A landscape with many valleys, sampled at points; each row gives a point and its height.
From any point a ball rolls to the lowest of the 2 points nearest to it. It stops when none of these is lower. Distance is the straight distance between rows; heights are no part of it.
ravos: [-13  12 -33  21  29  -7  13  40  -1   6  -1  -7  12  -8 -10  11  57  32
  -1  12  15   5   1   4   7  10  15   5  24  -4  29  11 -14 -13   1  -8
  19 -20  -5 -23  18   6   9  -9 -36  13 -15 -15]  (h 64.7)
giv: [-22   9 -15   6   8   1   6  33 -33  26   1  13   5  -9 -47  13  42  13
  10  -3  15   4 -22   7 -11 -10   2  18 -20 -36  23  28  37 -16  24  -1
   2 -26  -4   4  -7 -22 -23   7  -2 -11 -15 -18]  (h 33.4)
Sunu: [ 27  16  23 -13 -10 -15  -5  -1 -20  -2   4  21 -17   8 -13 -21 -25  -8
   2 -16 -29   4  -1  10  -2 -21  -6  -7   1  14 -41  -3  20  -4  16   9
  -7   2  25  11 -10 -31 -17 -20  15 -28  18  -1]  (h 30.9)
Vusez: [-47 -43 -20  12   7   4  27  29  28  14  16   3 -12   1  -3  -1  30   3
  24  16  25  10  29 -26  19  38  20  27  33 -34  51 -11 -26 -12  -6 -30
  48 -23  -2   0  -9  54 -16  15  -9  -8 -23 -14]  (h 65.3)
vub: [ -3  56 -18  12  15 -19 -13  38   5 -48  27   3  -6   8  -1  25  27  18
 -26 -23  -1 -12  -8 -18  27   7  16  29  25   6   9 -21  19 -21  12  -1
  17  10  14  11  -3   0  13  12   2 -18  -2   6]  (h 57.2)
nunu: [-24 -18   4 -46 -10  22  -6 -12   7 -38  29   9  -5   2  51   4  38 -16
 -27 -10   7  -5  12  26  -3  -8 -31 -40  32  32  20  18   9  12  -2  21
  18  22  12 -20 -34 -11  10 -43 -37  27   0   3]  (h 63.8)
mib: [-43 -25 -18 -27 -10   8   2  18  -4  -8  13  26 -16  -2 -25  24  29  -9
  16   7  20  37   5 -16   4   6  17  -6 -17 -17  25  -5  16  -8  15 -18
  41  15  28  -3 -49   9 -17  16   9 -24 -39   4]  (h 59.3)
Sof: [-40 -34 -15 -18  18  34   8  -1 -19  20  -4  -8  24   7  20   1 -12  -9
 -26  11  25 -51 -28   7  -1   4 -43   5  -9 -12  54  48  18   1 -16  -6
 -34 -18 -35  -1   8  11   7 -24   1  30   7 -28]  (h 71.1)
zona: [-24 -24  36  11 -28  14   6   6  19  26  -9   8 -17  11 -36 -35 -25 -13
  33   8  27  -9  35  -4 -16  37   9  18   2 -23 -41  23  27 -14 -14  -2
  -3 -27 -34  34   1  24  -2  13  -9  16  17  16]  (h 41.2)
Suda: [ 32  10  42 -17 -29 -12 -14 -15  16   2   9  24 -17   4 -19 -29 -45 -20
  24 -14 -30  -7  17  22 -12 -12  -3   0  12  14 -59  -5  22   2  15  17
  -1   5  21   4 -23 -29 -26 -17  30 -30  11  21]  (h 27.8)
fes: [ -4  -4 -16   9   2  -5  -5   9  10  10  -3  22  -1  -8 -16   9  34   5
  37   9   2  80  20 -25  28  14  30  -4  -1 -14  25 -46 -39  12 -10 -23
  30   8  21 -22 -14  11 -15   8 -15 -29 -36   6]  (h 73.7)
pasol: [ 27  -1  51 -11 -42  -8  -1 -27  29   1   3   0 -36   8  -2 -31 -62 -31
  17  -9 -24   8  25   7  -4  -2  18 -10   8  12 -80 -25  -3  10   6  -1
   0   7   4   2 -18   3 -35  -7  35 -18  20  25]  (h 30.8)
sifeb: [ 21  41 -23  20   3 -34 -11  -8  -4 -25  -9   3 -14 -15 -23  13 -53   9
 -11   4 -31 -16  -9 -42  36  17   4  42 -16 -25  22 -32  12  -2 -10 -20
 -14  -6  14  43 -11  -3  46  45  51 -30 -19   7]  (h 46.0)
gibu: [-27 -25  12 -18 -24   1  16 -32   9  11  -5 -36   3   6  25   7 -34 -42
 -11   4  21 -52 -12   7 -33  -1 -10   3 -32 -13  -6  15   3  18   8 -31
  -3   0  -6 -16   0  26 -27   0  48  15   8   4]  (h 59.0)
Zimes: [ 11  21   3 -13  -3 -27  25 -13   4 -18   8 -15   6  16  17 -28  45  16
 -39  -8   2   2  -7  41  -2 -32   6 -13  24   8   0 -27 -30  -6  20   4
  11  22  41 -51  23 -10  12 -27 -36   5   2  -8]  (h 31.8)
zemi: [ 24   9  26  -1 -24   0   0 -16  22   5  -4   5 -19  -1 -15  -4 -48 -29
  26 -15 -17  38   9 -24 -12   2  43  -4  -9  -4 -45 -35  -9  11   5 -11
  -2  15  -2  13  -7  15 -34  11  23 -22  16  27]  (h 33.6)
Fepi: [ 17  18 -19  25  17  -9 -26  15 -11  -8  -7   0   6 -13 -24  38   0  17
  15  -1 -11  30  -9 -31  21  18   9  11  -4  -1  20 -26 -12   2 -13   0
  -3  -3  -1  18   6 -19  10  33   0 -15 -27  -2]  (h 42.3)
sugib: [-18  -6 -18  -4  13  32  17  -3 -42   5  15  33  -1   7 -11  46  27  10
  36 -10 -13  47  -8 -28  16 -15   5  -7  -8   6  51  -7  24   3   7  -2
  11  15 -28  22  -8  -7 -36 -18 -18 -32  -9 -31]  (h 29.6)
Dufep: [ 18  17 -17  -6   7 -38   7  16 -12  -3 -13  20  19   4  -2 -21  60  37
  -6  -2  -6  34   1  37  -6 -35   8 -17   3   2   1 -23 -25   7  16   9
  18   7  25 -43  26 -32   8 -17 -54  -1  -7  -4]  (h 38.3)
pokon: [ 18  -5   2  29  25   7  26   1 -23  35   4 -13   9  17   6 -17  -9   8
  20   0 -12 -16  -4 -21   3  -9   0  19   9   0  30   6   1 -14 -14   6
 -22 -31 -43  16  35  -3 -13   6 -13   3  15 -20]  (h 29.0)
Muti: [-50 -39   4 -22 -11  10   5   1   3  27 -11   9   2   6 -22  -2   7 -29
  16   8  37  -6   9   3 -23  -3  -4  -5  -9 -19   5  15  12   6  21 -15
   9 -14  -6 -13 -26   5 -18   4  -8  18  -6   6]  (h 49.4)
bogip: [ -4 -10 -39   6  13   3 -41  32  17  -3  -6   0   1 -27  16  12  24  36
 -23  38  21 -12  16   4  22  45 -11  -8   3  -4  37   9 -44  -9 -34   7
   2   3  23 -17  -1  11  56  18 -12  28 -48  21]  (h 35.6)
Kaz: [-29 -24 -27 -28 -22  -4   5  -1  -2 -10   1  14 -21   6  -1  -1   8 -25
 -12  26  13  -4  -1  -5  -1   0  -5  -7 -28 -19  35 -10   9   6  19 -36
  33  15  55 -19 -58  11   3  29  32 -21 -38  21]  (h 56.0)
mepag: [ 11 -21  11   2  -5  22  -7 -32  26   1   7 -27   5   0  36  -2  -9 -26
  16   0  -1  35  14  -6 -14  -9   0 -28   4  23 -12 -11 -37  17 -21  -3
 -16  19 -29   0  17  18 -19 -21 -22  24  37   7]  (h 71.6)
Pozas: [-19  -3  23  -8 -10  -1  25   3  26  -4   3 -40  -1  10  17   2  -3 -16
 -31 -20  26 -64 -14  29 -31   3   6   7   9  -9 -38  32  17  -3  17  -8
  -3   0 -28   6   7  33   9  -6  13  30  17  -1]  (h 60.2)
vor: [  0   1   9 -31  -5  23 -10 -19 -29 -29  23  17   2   1  41   4  30   0
 -23 -17 -13   6 -10  25  -8 -24 -36 -29  20  43  12  16  13   6   6  32
   4  16   0 -12 -24 -32   1 -39 -36  10   9 -10]  (h 65.4)
mev: [-33 -33   3  -8  17  24  30  -2  -5  35   7   1  15  26   7 -28  -5  -6
   0   2  31 -38 -19  16 -10   0 -41  16  15 -12  29  43   9  -5  -2  -3
 -16 -22 -45  10  28  13  -2 -18 -10  17  27 -32]  (h 68.9)
Til: [ 37   4   8  11  16 -22  16  -6 -20  40 -15 -37  20   5   8 -15 -14   7
  -2 -12   6 -45 -29  48 -20 -41  -7  11 -14   4 -10  23 -14 -15  -8  -3
 -43 -25 -13  -4  55 -27   6  -7   3  18   8 -11]  (h 40.0)
fituf: [ 18   4   6  31  10   1  16  25 -12  38  -5  19  -2   9 -44   0  -9  20
  54   0  -6  30   8 -28   0  15  40  21   5 -29   7 -13   3 -18 -13 -10
   9 -33 -33  31  22  -2 -27   0 -12 -19   1   2]  (h 41.6)
Gepod: [-30 -28  24 -17 -22  10  26 -15  10  35  -7  15  -6  16 -26 -26 -10 -32
  28   3  24 -17  22  11 -31  -4   5   6  16 -25 -36  19  14  -2   3 -12
   4 -17 -24  -9 -24  16 -21   5   2  15  14  13]  (h 45.8)
fipot: [  4   2 -30   8   4 -15 -36  12  19 -29 -20  -6  15 -30  13 -21  11  35
 -46  25  16 -20  13  22  12  37  -9  -4   2   4   0  -4 -33 -10 -12   7
   2   8  39 -32   6   1  74  30  -1  24 -29  17]  (h 27.2)
guket: [-37 -27 -22   0  -4   8  15  18   6  14  21  20 -15  -3 -21  11  26 -16
  25  13  20  25  13 -33  14  18  31  15   0 -28  43 -16  -1 -14   6 -37
  43 -15  14   9 -28  31 -24  20  11 -24 -38   3]  (h 62.1)
Vogin: [-15   2   4 -32   1  12  26  -7 -34  -8  25  45 -15  14 -14  30  18  -7
  42 -20 -13  44  -7 -19   4 -27  13  -7  -2  11  23 -23  13  14  31  -1
  28  29  13   1 -18 -16 -58 -28 -11 -38 -14 -16]  (h 23.2)
kam: [  7  12  -4 -16   9 -20   4  -7  10 -37   7 -17  18  -9  23 -14  41   2
 -48   9   5 -18 -18  58  -6 -11  -7 -29  29  30 -13   3 -28 -13  16   6
  -5  14  36 -43  11 -12  33 -42 -31  33  -2  15]  (h 25.2)
sus: [  0   5   8   4  -7 -11  28   3  41 -17  27 -35 -16   0  28   2   5 -18
 -36 -11  17 -56  -6   7  -9  22  27  23  23 -16 -16   0   6 -10   6 -10
  23   3 -13   7  12  62   1  -1  22  15   4  -6]  (h 63.2)
kesot: [ 26  47  22  14   0  -2 -46  12   0 -27 -11  -8   2 -25 -12  45 -19  20
  -6 -12 -24  17  -1 -15  -1   1  16  -3  -6  27 -81   3  20  -3   3  38
 -17  30 -16  18  11 -10  12  17  -1   8  13  17]  (h 33.5)
mefo: [  1 -11  -2  -9   9  28   7 -33 -55  21   1  10  12   8  29   0  -8  -7
  10 -10 -16   2 -36 -13  10 -24 -42  -7 -24  10  72  -2  -8   3  -8  -6
 -35  -7 -19  10  10  -8 -15  -4   6  -9  12 -34]  (h 36.2)
Luf: [ -3  -6 -25  -9  17  29   2 -38 -42 -15  12   6   4   0  27  25 -20 -19
 -15  -8 -18   4 -19 -35  21  -5 -30  -9 -18  13  78  -5  12   9 -20 -14
 -18  20  -1  21  -8   1  -9   3  29 -17  -6 -35]  (h 39.2)
mili: [-10  -2  -8 -19   6  -1  19   4 -42   9   5  16   8   6 -27   2  42   4
  11  -7   4  17 -20  16 -19 -33  -1  -4 -21 -10  24   6  25   0  25  -4
   9  -6  10 -12 -16 -26 -26 -12  -9  -9 -16 -18]  (h 23.6)
luzil: [-22  -7  22  -7 -28   4   6  -5  13  12  -6 -33   2 -13  13  18 -28 -36
 -20  -2  21 -53  -7  10 -42  10 -14  13 -34 -25 -30  50  25  16   9 -13
 -14  -8 -32   6  -9  30 -16   1  40  27  13   4]  (h 57.0)
mep: [ 16  19 -34  23  15   4 -34   6   8 -27 -10 -11  15 -25  12  35  13   1
 -18   9 -13  12 -13  -4  26   9   5 -19 -13  15  20 -12 -29  -2 -16   7
 -13   8  16 -12   2  -8  15  17   8   8 -20   2]  (h 45.9)
lafu: [ 39  10  13   3  11 -19  -8 -32 -28  32 -25 -35  16   4  -1  -7 -20  -4
  -5 -12 -12 -20 -36  42 -29 -37 -35 -13 -19  21 -29  19   2   1   0  12
 -55   0 -12   1  39 -44   7  -5  12  16  16 -14]  (h 42.8)
zal: [ -3   1 -17 -16  16 -16 -10  11  13 -19 -12 -11  16 -24  15 -12  22  19
 -42  16  23 -29  -7  43 -14   0 -14 -19   5  16   5  19 -16 -13  -3  12
  -1  -3  36 -42   8  -8  57  -9 -20  38 -13  23]  (h 14.0)
Zakup: [ -4 -16  46   9 -27   1 -30   4  24  29 -22  13 -23  -9 -50 -27 -31  13
  38  19   3  19  45  21 -24  14   6  -6  14   6 -86  31   4  12  -9  21
 -11 -20 -23  19   1 -15   3  10 -17   4   7  33]  (h 30.7)
Sudem: [ -6  -4 -26   4  18   4  11  18   1   4  21  27  -8   3  14  16  46  10
  24   9  -2  60   9 -36  44   6  22  11  25   5  62 -43 -35  10 -11 -35
  32   3   7 -12   2  19  -8  -8 -21 -37 -23 -26]  (h 75.2)
sefu: [-24  -9  17   3 -30  14 -26   5   9   1   1 -17  -3 -24  -6  32 -17 -17
  -4  -7  19 -26  12 -11 -27  11 -14  -3 -38  -6 -45  40  48  16   1   2
 -10  -5 -24  12 -25  19  -7  13  34  17   3   8]  (h 54.2)
bepa: [ 18 -32 -19   0   1  16 -10 -38  16  32 -26 -29  22  -9   4   6 -18 -14
  11  32  15  24  -3  21 -15 -12  -4 -42 -33  13  10 -12 -47  18 -22   4
 -33  -1   1 -33  19 -21   7  -6   3  37 -15  21]  (h 53.7)
kidat: [-14 -15  43  19 -29   4 -13   5  15  14 -17   0 -26  -9 -44 -38 -20  19
  23   8  18   3  33   0 -13  28  -6  13  -1  -8 -65  28  14  -3  -4   6
  -9 -33 -19  32   5  17  24  21   4  11  11  29]  (h 36.6)
penir: [  2  -7 -43  17  -1   8 -54  11   8 -16 -14  -1  -2 -28   2  36   6  14
 -13  23  11  14  12 -27  16  30 -15 -21 -27   5  32   1 -17   3 -38  12
  -4  21  27  -8  -8  -2  39  27   1  12 -35  16]  (h 41.9)
kozuv: [ 40  49 -14  -5  -6 -50 -19   5 -11 -36 -24  12 -10 -11 -20 -20 -53  17
 -19   1 -22 -16 -10  -4  24   8   3  29 -16 -22  -6 -41   9   4  -3 -12
  -9   2  45  29  -4 -13  50  36  47 -30  -4  13]  (h 42.9)
Mek: [ 11  -7  36   7 -14  -1 -12  11   9  31 -26  30 -17  -9 -70 -27  -9   9
  46  12 -16  42  38   3 -20  -2  11  -4   0  -6 -81  15  -3   4  -4  25
  -2 -19 -14   6 -14 -33 -24   1 -25  -9   5  32]  (h 24.9)
guz: [ -1 -39 -28 -11   3   2   9 -25  18  19  -1 -18  -6   7  30   9 -11 -23
 -15  32   9 -11 -12   9   0  -1  -5 -16 -20 -13  63 -19 -51   1 -11 -33
  -2   3  40 -34 -17  14   1 -14  19   1 -46  -1]  (h 55.8)
pudon: [  6  21   5  17 -18 -23   8   7  53 -29  29 -35  -7 -16  29   9  20  -8
 -42  -2  12 -27  -1   0  10  32  37  -4  17  -9 -22 -18  -6  -6   9  -4
  22  14  -1 -25   1  61  18   7  20   9   4  15]  (h 65.5)
rami: [  5  46  10   3   9  23   6  -6 -38 -28  26 -13  -7   9  29  40 -17  -7
 -11 -32  -4 -26 -36 -18   7 -19  -6  13  -1  13   7   7  34  -8   2   0
  -6  24 -28  29  -1  -8 -20 -18  26  -5  22 -10]  (h 45.3)
Geza: [  1 -17   2   8 -17  15 -20 -16  33   1   3   5   1   3   8  22   6 -17
  27   3  -3  61  27 -28  -6  10  27 -39  -5   7 -16 -23 -34  19 -16   7
  11  32 -19 -11  -5  22 -22  -4 -20   0  12  21]  (h 70.9)
sug: [-74 -47  -1 -31 -10  21   5  -1  -5  25  -1  22   5  10   0  -5  14 -14
  -6   8  45 -27   1   1 -23  -3 -35  -9 -23 -23  26  36  17  18  15 -12
   6 -15  13 -27 -35   3 -20  -6   8  18 -14  -5]  (h 53.0)
leb: [ 10  34 -30  13  11  -8  -8   3   1 -24   6  -7 -17  -7   0  43 -28   9
 -20  13 -17 -25  -4 -35  28  18  -2  33  -8 -14  40  -8  20  -9  -6 -21
   4   2   5  31 -20  15  27  35  40 -29 -11  -6]  (h 49.6)
Nese: [ -8   0   8 -36   1   3  23   0 -33   2   2  17  -2   7  -4   2  39  -5
  24  -9 -13  32  -3   9 -21 -48  -2 -17  -7   5   0  -2   4   6  28   7
  13  16   5 -16 -15 -35 -50 -25 -17  -9  -9 -10]  (h 16.3)
sor: [ 20  13   4   9   0 -10 -21 -16  33 -10  -3   3  -1 -14  -2   4  10  -3
  40   4  -4  68  21 -37  24  15  40 -20   3   3 -14 -49 -43  21  -4  -3
  21  29  13 -20   0  24  -6  17  -4 -22   0  14]  (h 72.2)
pupo: [ 21   2 -25  -1  13 -36  14   9  -8  38 -25   5  27  13 -20 -30  53  37
  11  18  -1  45  11  25   0 -32  20  -3  12 -17  28 -40 -40   9  12 -20
  14 -19  28 -49  42 -26 -10  -3 -48 -17  -9 -17]  (h 43.9)
saro: [-27 -17   9 -28 -14  19  25  -9   4 -40  34  -2 -15  23  48 -22  28 -17
 -34  -7  11  -1  -1  14   6  -2 -26  -8  42  26  15   0  12   1   9   8
  38   9  22  -9 -35  18  15 -30 -19  11   9  -3]  (h 61.8)
Tok: [-21  -3  19   7   1   0  22  31   3   6   7 -14  -4  15  -1 -18  13   0
  -9 -29  24 -43  -6  21 -15   5  -2  12  20  -1 -23  44  28 -15   8  10
   8  -7 -26  15  17  14  11  -1 -11  25  29  -8]  (h 63.4)
Pib: [ 17  30 -14   7  19  20  -2 -10 -28 -14   7 -28  -3   4  29  51 -11 -16
 -25 -12 -18 -21 -24 -21  15  -4 -10   7  -4  19  48  -5  14  -7 -10 -20
 -21  11 -11  20  -3 -13 -15  -5  26  -6   8 -13]  (h 42.4)
Sig: [ -1 -12  20  -6  -4   9   8   3 -11  38 -24  35  -4  -4 -66 -14   3   3
  55   6 -11  44  24  -8 -20 -21  11  -2 -12 -11 -36   2   5  -4  11  12
   8  -5 -14  -2 -11 -35 -44  -9 -28 -13  -8   4]  (h 30.2)
fofu: [  0  10   8   2 -11  -8 -26   7  -2 -13  -7 -11 -16 -16 -17  11 -31  -4
  -5   6   0 -27   0 -11 -18  17  -1  11 -31  -7 -29  24  47   8   6   3
   2   1  -2  19 -20  17  17  38  46   1  -1  14]  (h 50.8)
vad: [  7  15  14 -16 -29  -4 -37 -17  -8 -24 -22   0 -14 -16   6  -8 -50   4
 -29   3 -21 -38 -13   1  -6   6 -43   6 -28  -6 -32  23  48   9  -1  14
 -17   6  18  19 -30 -20  32  28  46 -17   6  16]  (h 46.6)
buli: [  7  27   1  27  -6   9 -27  11  44 -33  23 -17   1 -14  27  37  13  -9
 -19  -9   9  -3  11 -25  29  31  28  -5  21  20 -26 -20  -4   0 -13   7
  22  28  -9   0   6  47   7   1   5   1   6  11]  (h 67.6)
bemo: [ -4  25   7  26  24 -10   9  46 -34  18   8  22   7   6 -49  27  29  22
  28 -25   3   4 -15 -18   5  -3  26  31  -7 -18   9  23  52 -19   9  10
   2  -7 -25  24   9  -8 -33  -1  -9 -11   6 -26]  (h 42.7)
Gavuk: [ 15   9  -2   1  16  22  -8  -6 -23 -15   5   0  12  -1  24  11  20  13
 -10 -14 -15  18  -9  10   7 -13 -23 -30   4  39  -3   6  -6  -6  -8  24
  -9  14 -10  -1   5 -26  12 -18 -28  16   6  -7]  (h 67.0)
mak: [ 22  38  11  23   2 -12 -27  18  10 -24  -4  11   3 -13 -14  37  19  16
  -1 -11 -26  27   3   1   2 -10  33 -10  -3  29 -81   8   5  -4   8  43
  12  29  -7  -6  -2 -12   0  -3 -19  -1  11  18]  (h 37.3)
fefa: [ 18   5  11  10  -8  -1   9  12  17  14  -2  19 -10  -2 -38   5 -16 -14
  42  -7  -6  40  14 -32   3  10  55  15  -2 -20 -17 -29   2  -1   5 -16
   3  -4 -16  27   7  20 -42   4  15 -21  -2  14]  (h 36.9)
rog: [ 22  -2   2  17   6 -14  13  -5  20  -1   4 -27   5  17  25 -51 -13   5
 -19   8  -2 -24   3  34   5   9   4  16  19  -8  -8 -19 -46  -4  -5  -9
  -4  -4  29 -14  44  22  22  -7  -4   5  14  -1]  (h 63.5)
tep: [-51 -30 -18  11  22  13  34  31   1  29  23  10  -1  15  -9 -12  33  11
   6  10  29  -9   5 -20  22  23  -4  34  27 -31  76  23   8 -20  -3 -16
  32 -43 -21   5  -1  30  -8   7 -19 -12 -15 -34]  (h 69.4)
fadop: [ 15  -2   7  -7  -7 -13  22 -34  23 -10   4 -24  12  19  28 -44 -27 -24
 -18   5   3 -16   1  24 -14 -10   7   9   4  -4 -10 -17 -26  -2   8 -25
  -5  -1  31 -14   9  13   4  -4  11   9  11   5]  (h 62.0)
Nesit: [ 26  26  -6  -2 -14 -31 -11   7  -8 -39 -14  16 -16 -10 -10 -23 -27  18
 -17  -6 -24  -2   1 -20  17  19  -4  13  -2   1 -35 -30  14  -7   5   2
  -2   8  39  21  -8 -14  42  28  23 -36   2  18]  (h 40.1)
Rut: [ 27   0   0   8  -7   0 -26 -18  -4   6 -43 -40  22 -31 -12  13 -24   1
 -24   9  -6  -9 -18  34 -30  -4  -8 -17 -46   7 -40  14  -5  10  -7  17
 -34  -1   7 -12  -1 -30  31  22  17  29 -13  20]  (h 48.7)
Deso: [ 36 -11 -10  13   3  -5 -31 -29   9   5 -35 -39  25 -22  19   5 -16   3
 -28  16 -12   2 -12  31 -13  -7 -10 -36 -26  23  -7 -13 -47  17 -25   8
 -37   8  16 -31  17 -24  32  10   5  31 -10  19]  (h 51.5)
kulu: [ 14 -10 -15  26  15   0  13  -5  25   0  -9 -37   8  -4  37 -34 -28   9
 -13  17 -13 -24   2   3  18  22   2   4  30  -3  23 -21 -53  -4 -11  -3
  -6 -24  -5 -12  32  20  24  -7  -9   5   5 -22]  (h 65.0)
Gakul: [-35  -7 -22  -8  20  29   1  22 -12  10   0  -6  13  -6  17  15   2   6
 -35   6  25 -70 -23  -2   0  19 -41  17 -10  -6  69  47  25 -17  -5  -4
  -9 -30 -18  -5  -3  18  13  -2  11  22  -7 -36]  (h 73.3)
dobes: [  4  20   3  37  28  -3  23  44 -22  47  -2  25   5  16 -57  12  21  38
  42 -22 -12  20  11 -16   1   3  38  29   7 -25   7  20  40 -22  -5  10
  13 -33 -27  29  26 -17 -28 -12 -29 -18   5 -16]  (h 47.4)
nobuv: [  2  -6   1  24 -11  15 -29   2  38 -25  14 -18   2 -11  31  12   0  -5
   1   5   1  10  30 -32  16  45   5  -7   2  14 -11  -9 -13  11 -36  10
   6  18 -16  11  12  51  12   3 -11  18  15   3]  (h 69.1)
lub: [ 14 -15 -12   8  10  14   9 -25 -27  27   0  -1  16   6   6 -12 -10  -2
  27  -8 -10   8 -12 -11   6 -13 -15   1 -15   8  38  -1 -12   2 -12   2
 -27 -10 -20  12  28 -20 -10   2  -8  -3   3 -22]  (h 33.3)
ren: [  5  -2   0  41  33   4  36  20  -3  31   7 -30   1  12   1   0   6  21
  16  -6  -2 -14  10 -34   7   8  20  28  32 -18  14  11  -6 -17  -5   2
   4 -41 -49  22  37  33 -14   7 -10   7  14 -23]  (h 35.7)
sos: [  8 -30  -4  17  31  19  17 -18   3  26  -3  -8  21  20  34 -36  -4   6
  17  11   6  10   7  16  -4  -2 -24  -4  26  17  14  13 -47   8 -27  -1
 -27 -12 -54   4  58   5  10 -19 -47  28  27 -10]  (h 69.8)
nune: [ 33  10  39  -4  -9  -8 -24 -31 -15  13 -28 -31   1 -10  -7   1 -39 -10
   2  -6 -22 -12 -22  38 -23 -31 -10 -18 -26   9 -60  20   1   8  10  29
 -34   5  -4  -4   1 -44  -5   5  32  14  11  10]  (h 45.4)
Sosir: [-21 -39 -12 -25  -8   6  15 -20  -4  13   0  19 -10  18  18  -8 -13 -37
   5  26  13  -2   2 -10   2  -5 -22  -7 -24 -23  55  -9 -14   5   3 -29
   3   9  23 -15 -39  10 -17  13  27  -6 -20  -3]  (h 53.5)
kitu: [ 28  14   2  22  36 -11  22   6 -36  39  -3 -15  28  26   5  -3  -3  18
   0 -16  -4 -41 -19  17  -3 -42  -6  20  -1   8  25  12   5 -22  -8   7
 -35 -38 -35   8  52 -21  -9  -7 -18  21  17 -38]  (h 35.2)
fuguk: [-38 -25  11 -34 -13  15  24  -9 -11 -14  23  23  -8  26  13 -32  20 -16
  -8 -13   5 -15   3  14   0 -14 -26  -4  23  -2  27   8  29   6  25   2
  23  -6  15  -4 -46  10  -1  -6  -3  -9   4 -15]  (h 59.4)
luz: [ 46  28 -10   2  11 -24  -3   8 -23  -9 -14  -1  12  -9 -30  12 -21   8
  24   3 -28  37 -25 -23  25  -8  20   6 -12  -6   5 -41   0   8   2  -2
 -14  13  14  21  11 -26 -10   5  15 -31 -12  -2]  (h 38.1)
pufev: [ -2 -41 -30 -17   3  -1  -2 -31  27  30 -19 -20   8   2  20  -4 -29 -25
  11  40  17  -8  -4  12 -14 -10   8 -23 -23 -16  40 -22 -66  19  -5 -19
 -14 -13  21 -35   6   9   7  -8   8  15 -31  12]  (h 56.1)
tusiv: [ -8  19 -18   4  18 -12  19  33  -7 -28  22  18  -3   9  10  -9  53  24
 -16  -9   6  -2  -1  -2  12   9   3  22  29  11  25  -6   6 -24   9  -4
  26   4  15  -4  16   0  10   0 -24  -4  -3 -15]  (h 61.0)
Sedu: [  6  50 -20   9  14 -23 -17  16  -5 -52  19   7  -6  -5   8  17   2  28
 -35  -7  -4 -40  -2 -27  31  13 -18  32  12   6  31 -14   8 -29   2  -7
   4  18  13  29  -3  -4  37  27  17 -16  -4  -2]  (h 53.8)
povuf: [ -5 -14   8 -12 -16 -14  29 -31  18   1   1 -22  -9   7  13 -13 -16 -40
 -19   0   9 -27  -3  25 -23  -8  21   7  -7 -18  -3 -12  -2   5  15 -31
   8   4  26  -5  -9  27 -25   4  32   2   6  16]  (h 60.7)
mida: [ 18  30  19   5 -22 -30 -24   5  23 -46   8  20 -22 -10 -15  -9 -23  15
  -7 -10 -26  18  13 -14  19  20  17   7  13  10 -67 -26  21   8  11  20
   6  18  47  12 -16  -8  28  14  15 -30   3  27]  (h 36.4)
tetir: [ 39  22   7  -3  -2 -15  14  -4 -19   1  -7  18  -1  18  -8 -16 -14  14
  15 -16 -27  38  -8   0   9 -26  19   0   5   4 -13 -32 -10   3   4   7
  -8   7  22  12  28 -27 -10 -16  -5 -31  16  -1]  (h 34.6)
bafu: [-75 -52   0 -43 -19  10  14 -10 -12   1  10  42   1  20  14 -18   6 -20
 -19   9  12 -28   3  13  -4   5 -54  -3   3 -12  31  25  27  22  13  -5
  12 -18  14 -11 -56   6 -16 -11   4  15  10  -7]  (h 56.5)
lipa: [  6  37   0   2  -7  -9 -38  13  15 -61   5  19  -2 -15  -9  20  22  24
 -16 -14 -28  33   7 -11  30  17   7 -13  15  28 -54 -15  15  -1  17  47
  11  34  26   5 -22 -15  24   8 -19 -23   8  17]  (h 30.3)
Zuvam: [ 15   3  21 -21  -9  -7  28  14 -11  17  -3  54  -8  17 -44 -27   8  15
  32  -1 -29  50  38  -8   1 -31  23  -3   4  -4 -26  -5   7   6  24  17
  25   0  -3   3  -7 -36 -48 -32 -36 -35   9   8]  (h 25.3)
gada: [ 17  26   6   7 -16  13 -50   1   4 -40 -11  -7 -16 -36   5  38 -28   7
 -18 -10 -25   4   8 -18   1   6  -2  -6 -18  34 -67   1  33  16   0  34
 -12  30   2  18 -25 -24  27  19  21  -6   1  19]  (h 38.2)
lozes: [-30  -9  22  -8  13  13  25  19 -18  26  14   4  16  31  -6 -11   8  -1
  -5 -27  20 -38 -27  19 -19 -16 -19   5  18 -12 -11  60  35 -10   9  -3
 -11 -17 -45  11  11   7 -20 -25 -14  28  44 -25]  (h 66.4)
Tapi: [  2 -32  -2  10  11  24  16 -36  33  13   0  -4  17   9  36 -35 -12 -13
  24  11  22  18  24   8   0  -1  -2 -22  29  13   4  -6 -62  16 -26  -3
 -16   2 -45 -10  33  22  -4 -39 -36  27  27   9]  (h 70.8)
kab: [  7  -1   4   8  17  -2   8  -2   1  -2  -3  -2   8  16  35 -23  15  15
  -4  -9   0   2  -1  17   1  -5 -23 -16  23  34  10  10 -16  -7 -26  11
 -13  -1 -22  -3  32   0  18 -22 -39  30  29 -10]  (h 68.5)
Leru: [  8  23  21 -18 -19   1 -45  -7  -1 -26   0   3  -4 -29  -3  19 -37  -1
 -20  -8 -32 -18 -14  10   5  -2 -30  -3  -5  20 -54  15  47   4  -1  39
 -10  17  13  19 -29 -42  28  17  29 -18   1   4]  (h 42.5)

For each start below, name the point where the ball stops.
tusiv: lipa
dobes: Suda
rog: kesot

Call two points neighbours if one is among the 2 nearest of the other. Go from one point of each pair to the other, from neighbour to neighbour, staying as low as possible. Name the highest point that can't be avoided.
Mek and Suda: dobes
Nese and Mek: Sig
lipa and kesot: mak
Sosir and Nese: pufev
Suda and zal: mep
Suda and pokon: fituf
